A landscape with many valleys, sampled at points; each row gives a point and its height.
From any point a ball rolls to the lowest of the 2 points nearest to it. It stops when none of these is lower. Distance is the straight distance between rows; heights are no part of it.
Befot: [-34  36  39  20  -3  -3  20  19  -2 -16 -15  17 -28   1 -22  -7   0   9
   3  21 -10  28  15  32 -24  18   1  20  15  20]  height 6.61
fofuf: [ -4   8 -12 -14  -3  -1  10 -16   2   0  22 -56  13  19  10 -18 -10 -17
  23 -10   6  22   5   9 -22 -10 -12 -12  27 -10]  height 2.59
fubav: [ 32 -10  -9  21   3  13 -17  -4   6  20 -16   0  -7  14   1  17  -4 -14
 -23 -14  10 -11  -3 -45   5 -12 -22 -15 -21 -22]  height 2.16
Vaz: [ 22 -11 -21  -5   3 -18 -25 -28  -5  25  11  -8   1 -19  -3  21  28 -30
 -25   3  17 -20   2 -24  -9 -11 -17   3 -24 -24]  height 4.61
viz: [-15  13 -13  -2  13   3  -2  43 -13 -16 -12   8  -4  -4 -11 -29  -8  -7
  -6  22   0 -10   6 -19   1 -32 -12   2  16  -9]  height 7.99
vez: [ 15 -11 -18  -5 -17   3  -2  -2 -11  10 -34  35  27 -17  -8   3  -2  -2
  -5   9   5   6  -6 -33  12  20   4   3  -5   6]  height 4.69
Gim: [  7   1  10  -1  13  -6  -5  -8  18   1  14 -10  10  -3  -1 -14  20  18
  39 -11   0 -26 -19  21  33  -5  23  23  -2  14]  height 3.92
difi: [-29  48 -20  -5  10   2   7  32   4 -15  15 -25 -20  -7 -21 -13 -17 -16
  -6  -3  -3 -17  -6  25  -8  -8   3   0  19  13]  height 4.58
gep: [  5 -20  -5  -9  19  17 -19  14  10  -4   8  30  -5   4   2  -3 -25  12
  -4  -6 -23  -3  15 -21  15   0 -12 -24   0  -5]  height 2.98
Disif: [-29  -1  28  33  -9   9  21 -12 -10   2  -2 -23  -1  21   7  -9  -6  18
  13  -7 -11  41   8  42 -14  18   5  11   0  11]  height 3.61
kod: [ -9 -13  -1  -1  -6   2   8  26 -16  10 -15  26  13  -6   0 -29  15  20
   5  14   1  14  19  -8  33 -15   3  34 -25  12]  height 4.18
makor: [ -7  -4   9 -32  -8  15  -9   4  -1 -10  21  37  -3  -1  25   5 -19  21
 -13  -9 -17  15  28  -5  -4  25  13  -9 -10   9]  height 4.75
satem: [-15  22  -3   6  19 -14  -5  33  -4 -14 -10 -14  -9  -2 -12 -11 -16  23
   0  40  -9 -12   2  36  -2 -23  19  17  15  -3]  height 3.75
sas: [  3 -20  16   7  -8  11 -17 -53  -4  -3  25  15 -15  16  17  19   0   5
 -23 -11  -4 -16  16 -10 -16  12 -36 -32   5 -27]  height 5.75
Rekub: [  9 -19  -2  -3  -9  15   0 -37 -13  -3  -6   8   7  15  35   6 -24   2
  -3 -23  -9  -1   8 -28  -9  13 -25 -16  -3 -25]  height 4.01
mise: [-29 -25  13   9  19   5  -2   5  -5 -13   6   6   0  11   6 -35  -6   6
  10  23   3  18  34  23  -5 -15 -19  19 -15   8]  height 6.70
valot: [-18   5   2  -6  25   4  10  15 -12 -15   6 -15 -12  -7 -11 -25   0 -11
  -1  34   9 -11  22  41 -16 -26 -15  25   3   5]  height 4.82
mak: [ -7 -14   7 -10  -9   9  25 -30  -9   8  -6 -31  13   8  17 -13  -3  11
  26  -4 -13  34  16  28  -9   9   1 -11  14  -9]  height 3.21
boz: [-26  -7   4  32 -11   1  -9  18  -2   3 -14  15  39  -5 -13 -17  20 -10
  15  28  25  23  11 -13  11  -1   0  37 -18   3]  height 7.15
sufo: [  4 -22   4  -8  10  -7  12 -16  -6  31   0 -20   6   3  -1  39   7   1
   7  -6 -25  15  -9  25 -12  11   2 -27   9 -16]  height 6.54
zele: [  2   1  34  44  -6  -5   6   1  20   3  -2   3  -7  17  -9 -15   8  18
   7  10 -20  36   7   8  23  13  12   9 -29  16]  height 7.02
nuvu: [-14   3  18  23 -10  -6  11  24   0 -14 -15  13 -10   0 -10 -20   6   4
   8  34   9  15  11  27  11  -3  23  21  -2  26]  height 4.07
pusar: [-10 -15   9  24  -8  -1  13   0   9   9  -5 -10  14   8 -13  17   5   6
  24   7 -20  16  -8  25   2  13  29   3  10   8]  height 4.03
miko: [ 28   2 -21   3 -14   9 -11   8  12  -5   4 -17  -4   8  12   7   0 -14
 -27 -27  19 -17 -19 -33  -1 -20  11  -4 -15   5]  height 6.88
laf: [ 18 -11  20  -5 -17 -10  34 -36  -5  28  -8 -10  -1  -7  29  12  30   5
  -2   1  -2  31   8   8   7  20  13 -12 -33  -3]  height 6.89
sagi: [ 16   2 -26  -3  -3  16   0  20   3  -7  -5  -2   1   3 -10  -3 -20  -8
 -12   1  -9  -6 -20 -14   5 -11  10 -22   1  -8]  height 5.74
sani: [-33   5  -2  -9  32   8  18   7 -17 -13  12  -4  -7  -3  -3 -25  -3 -15
  -2  29   1   3  36   8 -19 -22 -44  20   4  -4]  height 4.89
sezal: [ 26  -6 -20  17 -23   2 -10 -13 -25   0 -17  22  17  13   4   8 -21   0
 -24 -13   6 -17  -7 -34   4   1 -22  17  -9 -12]  height 8.64
Fatu: [ 18  21 -18  -7 -10   2  -4  -1  18  -5  17 -12 -14 -14   0  22  -1  20
 -41  -4  -1 -23 -29  23  -8  -8   7 -16  -6   1]  height 5.20
seki: [ -8  -8  -7  24   4  -2 -14  11  18  -2 -13  -6  18   2 -21  12  -4   7
  21  27  -7   3 -11  21  12   7  32   5  15  10]  height 4.29
lela: [-27  14  11  -3 -22   3   1  11   3  -4  -1  39  13  -9  25 -14 -19   1
   6  -8  -2  25  29 -27   8  19  -7  -2   4  21]  height 5.39
Pul: [  8  10  -5 -15  20  -5 -10  17   5  -7 -32  23 -16  -5 -13   8 -18  38
 -15  35 -19  -6  -6   6  10   0   5 -34  15  -1]  height 6.08
pupo: [  6  23 -11  -3  -9  25   8  32 -13 -12 -19   4 -29  15  -2 -27 -33 -19
 -27 -12   8  -8  -1 -27  -8 -14 -12  -5  -8  -2]  height 8.28
lod: [ 11  -3 -11 -34   4 -11 -10  -6   8  11  26 -33  31   3  11 -21  20  -6
  18 -27  16   1 -11 -29   4 -23 -12  10  -1  -2]  height 7.38
kibag: [-10   8  28  14   5  -6  15  19 -12 -20 -19   8 -25 -13  -9 -18  10   2
   2  42  12  -3  28  29  -3 -15  18  29   7  15]  height 4.30
Nere: [ 14  -5  -6  16 -26 -18 -20 -24  16   2  26 -29 -29   2   2  27  25 -15
 -43 -11  27 -27  -5  -5 -20 -16   0 -14  -5   0]  height 3.82
lem: [ -9  20 -15 -27   9  12  16  15 -14  -2   4 -19 -22  -1 -17 -18 -17  25
 -22  -3 -37  -4  -7  30 -14   0   0   0  -2  -5]  height 5.94
nimum: [-29 -18  33  21  19   2   1   6  -3 -21  -5   1 -21   0   0 -22 -13   8
   2  15   1  20  31  44 -28  -3 -16  20 -14  12]  height 6.56
rudo: [ 16  -8   2  17 -21 -15  -6 -33  -6   0  24 -21 -33  17  -1  28  19 -20
 -37   1   9 -16   1  -6 -24  -8 -14 -16  -2 -21]  height 3.39
tav: [ -1 -18  -1 -13  -8  20  -5 -25  -1  -5  11  29   8   3  31   7 -19  12
  -7 -19  -9   6  15 -18  -2  25 -18 -15  -7  -8]  height 4.32
Tar: [ -8  26  -4   2  -3   5  -4  20   0 -15  17 -10  11   3   4  -6  -1 -44
  21 -26  34 -21 -15 -23   6 -21 -15   4  28   5]  height 5.49
Tel: [ -3  15  39 -12 -10   6  19  11   5  -3  10  27 -16   6  14 -19   0  34
  -6  -9 -23  33  18   8  12  21  14  -5 -22  19]  height 3.34
vasas: [ -4   4  20  38 -12 -17   3  13   4 -28  -1  -5  -5  -2  -5 -17   9 -14
   4  15  31  10   6  34  14   1  26  33 -14  30]  height 3.76
Fev: [ 12 -17 -12   9 -13 -26  -7 -46 -22  22 -18  21  11 -19  17  38  11  -9
 -12   7   5  -5  20 -27 -10  21 -19  15 -19 -21]  height 5.11
Nime: [ -6  10  32  -2  -2  17  12   5  -1   6   1  34 -13   1   0  11   7  45
 -13 -20 -23  35   0  20  -6  27  11 -11  -3  11]  height 3.01
pupod: [ -9  18   9   1  19 -19   4  24  -7  -4 -34  -3 -19  -4 -12 -15 -17  42
   7  45 -13  -9  14  29  -3 -13  23  11  27   3]  height 3.51
Biko: [-21 -31   4  13  13  13   5  -3   5   2   9   5   9  14   5 -26  -1  14
  20  16 -12  28  22  12   7  -4  -7   6 -13   7]  height 6.82
Dogid: [ 16 -16 -12 -48  21 -38 -10 -20   3  18  16 -18   8  -2  22  16  18 -20
  17 -13   1   6  -2 -17   4  -3  -5  -2 -13 -14]  height 4.24
Zova: [ 29  20 -10 -14  -6  -5 -24   5  16 -12 -18   5  12   1  -7   4 -10 -15
   8  -7  21 -33 -32 -28  19   4  23 -14  21   5]  height 4.95
Fuv: [ -8   3 -17   3   7   5   1   2  17   0  27 -44  11  21 -14 -15 -12  -4
  11 -11  -7  13  -8  15 -14 -19  -2  -6  12   6]  height 2.03
Fegok: [-14  -3  19   2  -8  -7  10  20  -3   5  -1  30   5  -4  12 -35  11  16
   6   9  -3  26  29 -19  25  -5  -4  23 -22  24]  height 3.94
daf: [  8  -7   4  23   1   6   7  -8  20  25 -15   9  12  -7 -14   2  26   3
  18  20  -4  25   7 -15  19  11  24   8 -26  13]  height 6.93
bik: [ 18  23 -25  -4 -26  18   1  21 -17 -17 -11  -1 -13   6   6 -18 -32 -24
 -34 -18  20 -15 -14 -25 -10 -11  -4   8  -6   4]  height 8.40
zapu: [-26 -13  10  29  -3  10  15  -3  -8   7  -3 -16   8  12  -7   6 -11  11
  18   3 -21  25  -6  42 -13  12  12  16  13  11]  height 3.81
remar: [ 21   3  -5 -18  21 -32 -17   1  14   4   1  -8 -17   7   8  30   6 -37
  15 -23   0 -16 -15 -38  10  -3  10 -10  -6 -16]  height 4.04
Bopod: [ 12   0  -1  -2   4  10 -17   3   6 -13 -21  32 -23  -6 -21  26 -13  32
 -34  11 -14 -11 -14  10  -3  16  -8 -35  13  -2]  height 6.26
gula: [ 19 -11   5  12  -4  17   0 -28  -1  -3  12  -4 -25  21   6  20 -13   1
 -31 -24  -8  -5  -4  -8 -24   8 -27 -31  -4 -25]  height 6.03
zirog: [-47  18   9  18  -2  19  26  -2  -1 -16   4  21  -4  -3  12  -4 -11 -16
  17  11   2  25  32   5 -16  26 -19  -9  20   7]  height 5.80
lan: [  6 -13  25  11 -10  -4  10 -20  10  26 -12  21  -2 -16  -7  36  24   4
  -2   1 -11  22   2  -1 -12  34  10 -31  -5  -8]  height 6.65
narug: [ 15 -14   5 -18   9   5  -7  11   9   6 -12  47  -9 -25   3  -6  10  31
 -15  19  -8   7  17 -10  28   6   7  -4 -21  13]  height 4.70
futuk: [  9 -18  -3 -10 -21  13  30  -8 -10  16  -1   3  16  -5   6  -9   9   3
  13   3  -4   9  -5  11  13  10  21   5 -15   9]  height 3.43
buro: [ 14  26 -28 -10   6  -7  -7  25  25   2   9 -10   0 -12   2   8  -4  26
 -31  13   3 -14 -22  13  19 -23  17 -27 -10  -2]  height 5.56
lasa: [ -1 -10  -1  14 -11   9  -6 -14 -21  12 -28   9  15  17  33  -5 -33 -10
  14 -34   1  -3  11 -38   5   0 -33 -10   5 -24]  height 3.63
Zef: [ 19 -17 -19  -1   2 -10 -15 -32 -14  36 -12   9   8 -29  -2  28  20 -20
  -9   8  15 -11   7 -27  -7   9 -15   3 -21 -25]  height 4.90
Posen: [-11  -9 -24  -7  -5  14  10  12 -21   4   3   0  26   1   6 -25 -14 -10
   1   0  -1   6  -2 -12   7 -17 -21   1   4  -8]  height 3.99
ral: [ 27  -2  -4 -12  -8  -9  -1 -11  17  -7  18 -27 -17   7  22  14   4 -13
 -17 -43  16 -14 -17 -28 -17 -14   9  -5  -9  10]  height 6.67
sugil: [ 13  22 -13 -15   8  -9 -15   6  29  -8  -6   8  19  -9  -9  -3   4   6
  27   8  13 -31 -31 -15  31   3  28 -11  20   5]  height 4.51
suse: [ 18  -2   7 -29  -3 -23   4 -23 -12  -7  16  -8  -8   3  12  40  -4 -15
   5 -28 -10 -13 -26   2 -19  16  14 -10  11 -17]  height 4.92
bezu: [ 11  -8 -21   0   0   3  -3   3   9   7  11 -46  10  21   9  -5   3 -25
   5 -34  12  11  -4 -32 -10 -26   3 -17  -1  -5]  height 3.12
pumo: [-16  -2 -11  18   6  -3 -20  21   9 -22 -24   3  19   7 -26  -3  -7   1
  14  43   8   3  -7  11  11  -2  22  -3  21   8]  height 4.55
Sar: [-20  33 -13   4   8  15  11  14   9 -22  30 -22  -6   2  -1  -9  -2 -40
   8 -20  29 -13  -1  -1  -7 -14 -21  -3  25  15]  height 5.34
tesa: [  3  -7 -10 -26  -6   3  21 -26 -10   7  10 -40  16   9  16 -11 -12  -4
  17  -7  -9  22  -2  19 -17   1  -4 -19  21 -18]  height 2.94
poko: [ 43 -10  -6  13 -10  -1 -22 -25 -13   7 -40  17  -3  10  -9  35  -3 -24
 -14  13  21 -23  -8 -38   2  16  -2   5   4  -8]  height 4.85
rivi: [ 27   4 -19   1  20  -8 -25   4  11  19  -5 -17   2   3  -5  27  14 -34
   9 -10   6 -13 -13 -45  14 -10  14 -13 -10 -19]  height 3.41
gobaf: [-16   4  16  15  15  -3 -10  12   4 -30  13  -9  -6  -8  -2 -12  -4   1
  17   2  24 -14  -6  64   3  -3   6  37   7  24]  height 4.49
fuguv: [-12  17  -5   7   2   5 -11  21   3 -23  15   3  29  -3  -7   3   8 -39
  23   1  35 -23 -12 -13  11 -14 -10  16  31   5]  height 5.23
sok: [ -7 -19 -13 -10 -13  13  22  -8 -17  10  -5   2  32  -6  20 -21  -8  -5
  15   2   3  13   3  -4   7   2  -8   0  -4   1]  height 3.71
Maru: [-10   5  18   8  -2  15  14  16  -5   4 -11  18 -12   2 -13   8   0  41
  -2   0 -33  25  -7  29   1  22  14  -1   7  17]  height 2.76
luse: [ 25  -3  -9 -19 -20   0  11 -24 -12  -9  12 -13   3   7  15  17 -20 -20
  -6 -13   1 -18 -21  -9 -20   7   8  -4   3 -14]  height 5.22
kubu: [  3 -22  16  -3   7 -22  17 -15   1  34   4 -19   2   0   4  41  27  -1
  22  -1 -17  24   4  26   1  14  21  -8  -4  -2]  height 6.66
dar: [-12  13   7   9  13 -11 -14  23   1 -23   3 -10   1  -3  -6 -15  -8  12
  11  22  11 -20  -7  54  15 -21  18  30   6  10]  height 4.16
vulu: [ 17 -12  19  10  -5 -15  26 -25   2  31   0 -24  -4   0  14  18  34  -3
  18  -3  -7  27  10  18  12  16  28  -1 -22   8]  height 6.78
zevu: [-15  21  37  -6  13  -8   4  19  -2  -7 -25  14 -30 -12 -14 -16  -4  45
   9  25 -28  -3  25  13 -17  -2  19  11  24  14]  height 3.28
gafar: [ 15  -1  -9 -30   8 -29   1  -7   6  -3  11 -43  -1  22  27   2  -6 -27
  14 -39   9  10  -2 -32 -12 -17  -4 -14   7 -10]  height 3.57
nagov: [ 26   9 -11   5 -12 -13 -29 -18  17   5  -7   3  -6 -20 -19  29   9 -12
 -32  21  23 -35 -23   4   5  10   7 -27   7 -13]  height 4.02
sop: [-29  30  -6 -12   3  13  26  18 -21 -10  -9   7 -16  -7 -27  -5 -13 -14
   1   5 -11   0   2  35 -12  24   2   4  31   0]  height 6.39
feriv: [-15   0  27  10 -15  12  33 -26  -9  12  -6 -22   6  18  21 -15   9  24
  18 -11 -15  49  10  30  -7  17   8  -8  -3   2]  height 3.42
Kana: [ -6 -13  -9  23   6   3  -8   1 -18  20 -23  -2  29  18   9  -2 -11 -15
  19 -26   4   2   9 -46   9  -8 -25  -1  -1 -31]  height 3.27
mimok: [ -7  -7  10  -6 -17   0  17  -5  -2   4  12  -5  20  -5   9 -12  11 -15
  32  -6  11  -3  -6  21  14   6  22  19   5  19]  height 3.04
Bigi: [-34  39 -14  -4  18   5   7  11  12 -21  31 -27 -11  -3 -15  -5  -8 -24
  -3  -5  12 -12  -2  34 -12 -12 -22  12  18  20]  height 4.99
Rozef: [ 22  -6 -16 -44  12 -45 -12 -16   9  -2  15 -27 -10  15  31  13   5 -22
  -1 -29  11  12  -4 -31  -5  -5 -17  -9  -8 -11]  height 3.90
kir: [-18  39 -15  -5   9  -7  -4  36   7 -16   1 -13  -7   0 -17  -6 -21   4
   1  19  -7 -16 -11  27   1 -14  14   1  29   2]  height 4.15
makag: [ 16   0 -24 -16  -7   6  -6   7   5  11 -24  16  29 -14 -14   1  10   3
   6  24  12  -5 -13 -11  27   9  27   3  -1  12]  height 4.40
fad: [ 18  -8 -16  -3 -10 -13 -20 -21  17  12  24 -27  -6 -12   3  15  29 -13
 -38 -10  24 -22  -7 -18 -11 -20 -10 -12 -20  -7]  height 4.22
nefe: [-11 -26  21  39   9   3   2   4  12   2  -5   8  -8  13  -3 -15   9  25
   8  12 -16  29  18  21  15   1  10  12 -27  18]  height 6.94
dilal: [ 17 -11 -10  -7  10  11 -36   8  -1  -7   0  41  -7   6   7   3 -23   9
 -27 -13  -7 -13   9 -36  13   1 -26  -6 -11  -5]  height 2.22
Togi: [ 24  27   3  -3  -1 -26 -12 -14  39  -3   7   2 -17 -26   3  28  12  23
 -11 -14   8 -39 -39 -12   1   2   3 -24   4  -1]  height 5.05
Batet: [-25  -5  36  18   6 -15 -18  24  13 -21 -15  35   2  -9  -6 -17   9   3
   4  41  19  24  25 -13  -2 -10  -6  25  -8  18]  height 7.40
zorab: [ 20  23 -11 -31  -4  10   5   7  -1  -6  14  -5 -10 -10   0   5  -7  29
 -25 -10 -11 -26 -34  45   4   4  15   3  -2   3]  height 5.51
lape: [ 11  13 -10 -21 -10  -5   5  -4  22 -13  24 -26  -9  -1  11  -8  -3  -3
   0 -45   1 -14 -30 -15 -17 -13   5 -13   1  17]  height 6.46
gisid: [ -7  29 -11  -1  10   6   2  43  -7 -18 -20  -1 -30   2 -13 -28 -21 -15
 -15  11   1 -13  10 -29  -8 -27  -8 -14  12  -3]  height 8.12
Nomev: [ 17   1  -2  18 -19 -16 -34 -24   5  13  -6  -1 -24  -8 -26  26  13 -25
 -29  20  16 -36  -8  -6 -12   5  -6 -22   3 -24]  height 3.49
vuve: [  4   6 -20   0  14   8   0  21   9  -1  -6  -2  -3  -2 -16   5 -13  22
 -13  20 -24  -6 -19  18  15 -13   9 -21   5  -4]  height 5.86
madu: [ -1  -9 -11  15 -11   0  -9   4 -14   5 -38  37  30  -3  -1  -5 -14  -2
   9 -16   8   6  10 -44  16  20 -10   3  -1  -1]  height 4.93
mam: [ 17   8  -5 -10  19  -7  -9  -4  34   7  27 -22   9  -5   2  -9  19  20
  15 -14  -3 -25 -28   6  22 -24   8  -4  -8   9]  height 4.35
daso: [ -4 -28  17   2 -18  -9  -1 -54  -7   8   9  19  -6  -6  22  25  16   3
 -13   4   5   0  19 -11 -22  24 -20 -19  -5 -30]  height 5.50
vugu: [ 14 -20 -14 -27  18 -20  -1 -22  -4  32   8 -22  25  -7  17  16  26 -15
  30   1   3  14   8 -13   9  -4   8  11 -19 -11]  height 4.54
lavu: [-17  -3 -11  15   2   5 -15  21   6 -14   1   4  30   0 -16  -4   6 -28
  26  22  23 -11  -9  -2  10  -9  11  17  19  -1]  height 4.94
rol: [-31  -5  41  13  20  -9   0   7  -4 -15   2  -7 -36   2  -1 -26  -8  29
  10   8 -20  14  38  34 -16   0   1  25  -2  16]  height 6.42
Mogu: [ 21 -11 -26   8  -4  -5 -13 -11 -27  15 -21  11  32   1  -2  10  -5  -1
 -15 -23   6 -12  -3 -35   4  -6 -21   8 -25 -25]  height 8.73
zipon: [ 19  -4 -11 -14   4  -5  -9  -5  18  14   2   5  21 -16  -4  16  17  -9
  24   2   2 -19 -17  -8  23   4  30   5   3   1]  height 3.97
Rovun: [-17   2 -15 -13   7  18  10  17 -20  -7   0  12  -3   1   7 -36 -28 -10
  -5 -11  -7  -1  18 -20  -3  -8 -34  -7   2  -6]  height 4.34
rivir: [-12   6  17 -13   7   6  11  22  -5  -7 -18  29 -21  -7 -11 -13 -10  36
   5  13 -30  10  11  12  -3  12  16  -1  11  13]  height 3.03
Geru: [-22 -21  -5   8  10  11 -11  16 -15 -11  14 -12  29   4  -5 -24  11 -10
   7  21  24   5   5  16   8 -24 -17  35 -13 -10]  height 7.73
rur: [  7 -17  12   8 -31  -5   0 -49  -6  11  -2  33   5 -10  24  32  16   7
 -20  10   6   2  16 -25  -8  31 -12  -1 -10 -11]  height 5.33
nodo: [  3  -4   4   3   6  22  -1  -4  -8   2 -11  30 -10  -5 -12  26  -9  28
 -25  -9 -22   5 -22  22 -12  24  -2 -26  15 -12]  height 6.41
gali: [-33   0  -6 -20  14  14  19   6 -20  -7   8   7  -3  -3   7 -37 -13  -8
   5  11  -3  11  38   1  -6  -6 -45   2  11   0]  height 4.66
tebu: [  8 -14   4  18 -22 -14 -14 -33 -12   9  10   1 -22   7 -12  31  14 -24
 -27  20   4 -28   3 -10 -15   5 -16 -16   4 -30]  height 3.00
zon: [ 20   1 -27   1 -14   5 -12  10 -11   7  -3 -26  20   9  11  -1   6  -6
 -26 -45  26  -6 -13 -42  -5 -26  -7   7 -24  -4]  height 7.08
zelaf: [  3   5 -14 -21   0  23  17  -4 -12 -16   5   3 -16   4  -8 -11 -26  13
 -28  -9 -26  -4 -11  10 -18   9  -9 -17  -7 -10]  height 5.71
viv: [ 11  14   4 -13   5 -18  -2  -9  39   8  20 -22 -12 -19   8  17  19  28
  -7 -29  -6 -25 -37   4  -1 -11   0 -19  -2   6]  height 4.77
zoge: [ 14 -12  -1  13   4  -4   0 -14  19  37 -17   5   3 -19 -19  31  29  -9
  15  20  -8  14   2  -5   6  20  23 -14  -6  -1]  height 6.80
Bol: [-24  -2  12  24  -1  -4  -3  31 -12 -13 -18  27  22 -10 -10 -12  27 -10
   0  38  33  16  19   0   7 -11  -9  37  -9  12]  height 7.26
lam: [ 18 -16 -19  16  13   8  -9   4  -1  23 -13  -8  15  12  -6  10   2 -23
  10  -9   0  -4  -7 -45  12 -10  -3 -13  -5 -24]  height 2.81
Tofi: [ 14 -18  -7 -15   4  11   9  12 -12   6 -17  28   5 -14   1 -16  10  28
 -15  22  -8  -1   3   0  30  -7   6  11 -28   2]  height 4.46
madi: [-27  -3  -7   4  10   5  -8  38 -17 -17   3   0  19  -1 -12 -18   9 -10
  -3  30  16  -5   8  -7   8 -35 -17  22   1 -15]  height 7.86
Vunub: [  1 -12  10  -6   5 -17   2 -12  14  10  11  -3  16  -7   0   3  21  -7
  49  -6   3 -14 -10  -2  18   5  30  20   0   9]  height 3.50
bar: [-35   8  -7  21   2  22  25  -2 -12 -13   2  -7  -1   6  -5  -1 -18 -31
  13   8   4  10  18  23 -17  17 -21  -8  28  -4]  height 6.00
zis: [  5  -5   8  -4   7   1   1 -18 -16  17   2 -17  -8   3  -3  50  -3  -1
 -22 -27 -18   4 -26  20 -30   9  -6 -25  18 -26]  height 6.38
vobi: [ 19  -8 -23 -10 -15  20  14  -9 -12  -8   4   3   3   2  -3   1 -22  -6
 -20  -6 -12 -11 -21  -3  -9   4   0  -9  -3 -13]  height 5.48
Kelu: [ 34  22  -7  -4  -2 -20 -28 -17  35  -4  -2   2  -9 -16   2  28  11  -5
 -18  -5  28 -44 -30 -25   8   1  12 -22   3  -5]  height 4.62
kav: [ 12  -1 -28 -22  -6  -8 -13   3 -12  14  12 -24  39   1   5  -2  12 -10
   0 -36  15 -11 -17 -37   7 -22  -7  11 -16 -11]  height 7.25
megos: [  9 -17   5 -26   0   4 -20   0  10  -1  10  52 -10 -18   9   6  -4  25
 -25   8  -9   2  21 -11   9  19  -4  -6 -12  11]  height 4.98
vopu: [-23  24 -10  10   6  17  18  17 -11 -18  -5   4 -17   2 -21   3 -23 -39
   7   9   5  -4  10  19 -12  13 -12  -8  36   2]  height 6.19
bave: [-21  -7  26  11   5 -12 -22  23  27 -15  -3  33   0   5  -7 -17   1  15
  13  27  -8  29  29 -17   7  -1  17   8  -5  25]  height 7.52
Tov: [-15   6  21   7  24  -1  23   7 -23 -18  -3 -17 -34 -15  -8 -11   7  -6
  -4  24  14  -8  34  56 -12 -11  -3  39  -1  16]  height 4.57
tinav: [ -2 -22  -8   0   9   7  -9   2   5   2  21 -23  29  11  -4 -24  17  -5
  26  12  14  -3  -5  19  19 -23   9  25 -11   0]  height 7.60
gak: [-28  10   3 -18  19   9  20  10 -21   2  -4 -16 -27   4 -18 -30 -11  22
  -2   5 -29   2  15  43 -11   4 -10  18   8   2]  height 6.12
mufo: [ -1  14  10 -20   9  -9   8  -9  13   5  24 -30  -1   0   4   3  -1  18
  22 -32 -24 -15 -36  21  -4  -3   2   3  21   7]  height 6.07
Vit: [ -5  -1  26  28 -19 -10   9   0   7  -9   7  -6  11  -1   5 -13  18 -15
  28  -1  24   3   1  29  18   6  28  32  -5  32]  height 3.44
Fek: [ 40  -2 -21   9  -9   7 -21 -11   1  -1 -17  11   2  -5 -16  23  -1 -11
 -30  15  16 -32 -21 -25  10   2   2 -14  -4 -10]  height 4.50
tevi: [ 35  11 -19  11 -23  13  -8   0 -15 -13 -16  15  -4  22   3   4 -25  -5
 -35  -2  14 -22 -16 -36   1 -10 -15  17 -11  -2]  height 8.55
Lubif: [  2   0   6 -18   1   1  13  -9 -11  17  14 -31   9   6  -3  14   3  16
  25 -23 -18   4 -21  42  -1  13  17   9  18   6]  height 5.88
Zot: [ -6  -4   6  36 -10   0  -1   4  10  10 -17   7  22   3 -10 -16  23  -4
  17  25  11  28  10 -11  18   6  21  28 -28  12]  height 7.03
nep: [ -2  -1 -14   8  11  -1 -11   8  26  -1  23 -47   8  18  -2  -4   5  -9
  14 -29   4   1 -13 -16  -8 -31  12 -14   6   8]  height 2.65
Sumun: [-15   3   3   7 -23  -6 -10   3  -1  11 -16  43  35 -10  20  -8 -11   7
  10 -21   4  22  23 -41  15  21 -10  -1  -2  14]  height 5.15
feniv: [  0 -10  32  11  -9   9   3 -22  -3  18  -7  37  -4 -13 -11  33  19  22
 -18  -6  -9  17  -8  20 -19  31   1 -27   3 -10]  height 6.55
tona: [ 17   2   2 -22  -8  10  15 -11 -12   9   8  -5   1  -7  -4  20   0  20
  -4 -13 -14  -8 -31  45  -3  16  19   2   9   1]  height 5.72
Lapi: [-17  13  38  -2  -7  -4  17  17   0  -8  11  21 -19   4  11 -30   0  15
   7   5 -17  29  38   5   8   4   9   9 -12  25]  height 3.62
tuda: [  6  -9   2   3   8  19   5 -21 -12   6   1  -8 -14  17   1  23 -16   6
 -13 -27 -22   5 -12   5 -28  14 -21 -40   7 -31]  height 6.21
Zit: [ -1  16   8 -18  -1 -11  15 -11  22 -11  20 -23  -5  -5  -1 -18   1   9
  28 -34 -12 -15 -36  -1 -13 -12 -10  -5  10   8]  height 6.25
lesed: [ -1 -12  -2 -17   7  -5  -8  -4   6   5  28 -31  40   7   4 -24  23 -11
  32  -9  14  -5  -8  -7  13 -16  -3  21   0  -1]  height 7.48
fabov: [-30  -7  23 -14  23   4  10   9 -11  -1  12   1 -30   2  -3 -34  -8  26
  12   8 -29   6  42  21 -11  -4  -3  15   5   9]  height 6.28
poze: [ 24  -7 -12  11   5  16 -27   3  10   5  -7  20 -10   4   4   3  -9   5
 -38 -11   1 -13  -2 -41  13 -11 -30 -15 -20 -10]  height 1.36
pabi: [-31  -4   5   6 -15  17  15  11  -4  -8  -2  27   3  -3   9 -17 -15 -10
  17   8  -8  21  18  -8  -4  12  -8  -8  13   9]  height 5.62
vuz: [ 27   1   3 -22   3 -38 -11 -12   8 -11  11   1 -29  13  11  39   2 -30
   4 -22  -1 -23 -21 -23  -5  12   5 -10   0 -12]  height 4.52
Daluz: [-40  25  12   7  -8  10  29  21 -17  -6 -15  12 -15  -4 -23  -3  -7   5
   2  11 -10  20   5  39 -16  25  10  18  22  13]  height 6.51

Where does a ball stop that starts at each point below?
vulu | tebu
pumo | Fuv
Tov | mimok
sani | mimok
sas | tebu
Dogid | Fuv
Geru | Fatu
narug | Maru
tevi | Fatu
ral | Fatu
bave | Maru
Bigi | Maru
vopu | Vunub
dar | Maru

Call two points neighbours if one is among the 2 nearest of the other. Go from one point of each pair to the other, from neighbour to neighbour, staying as low as possible. Name the highest point that can't be avoided.
poze, Fatu | vuve
Maru, Vunub | gobaf
Maru, poze | megos
Maru, tebu | Zova
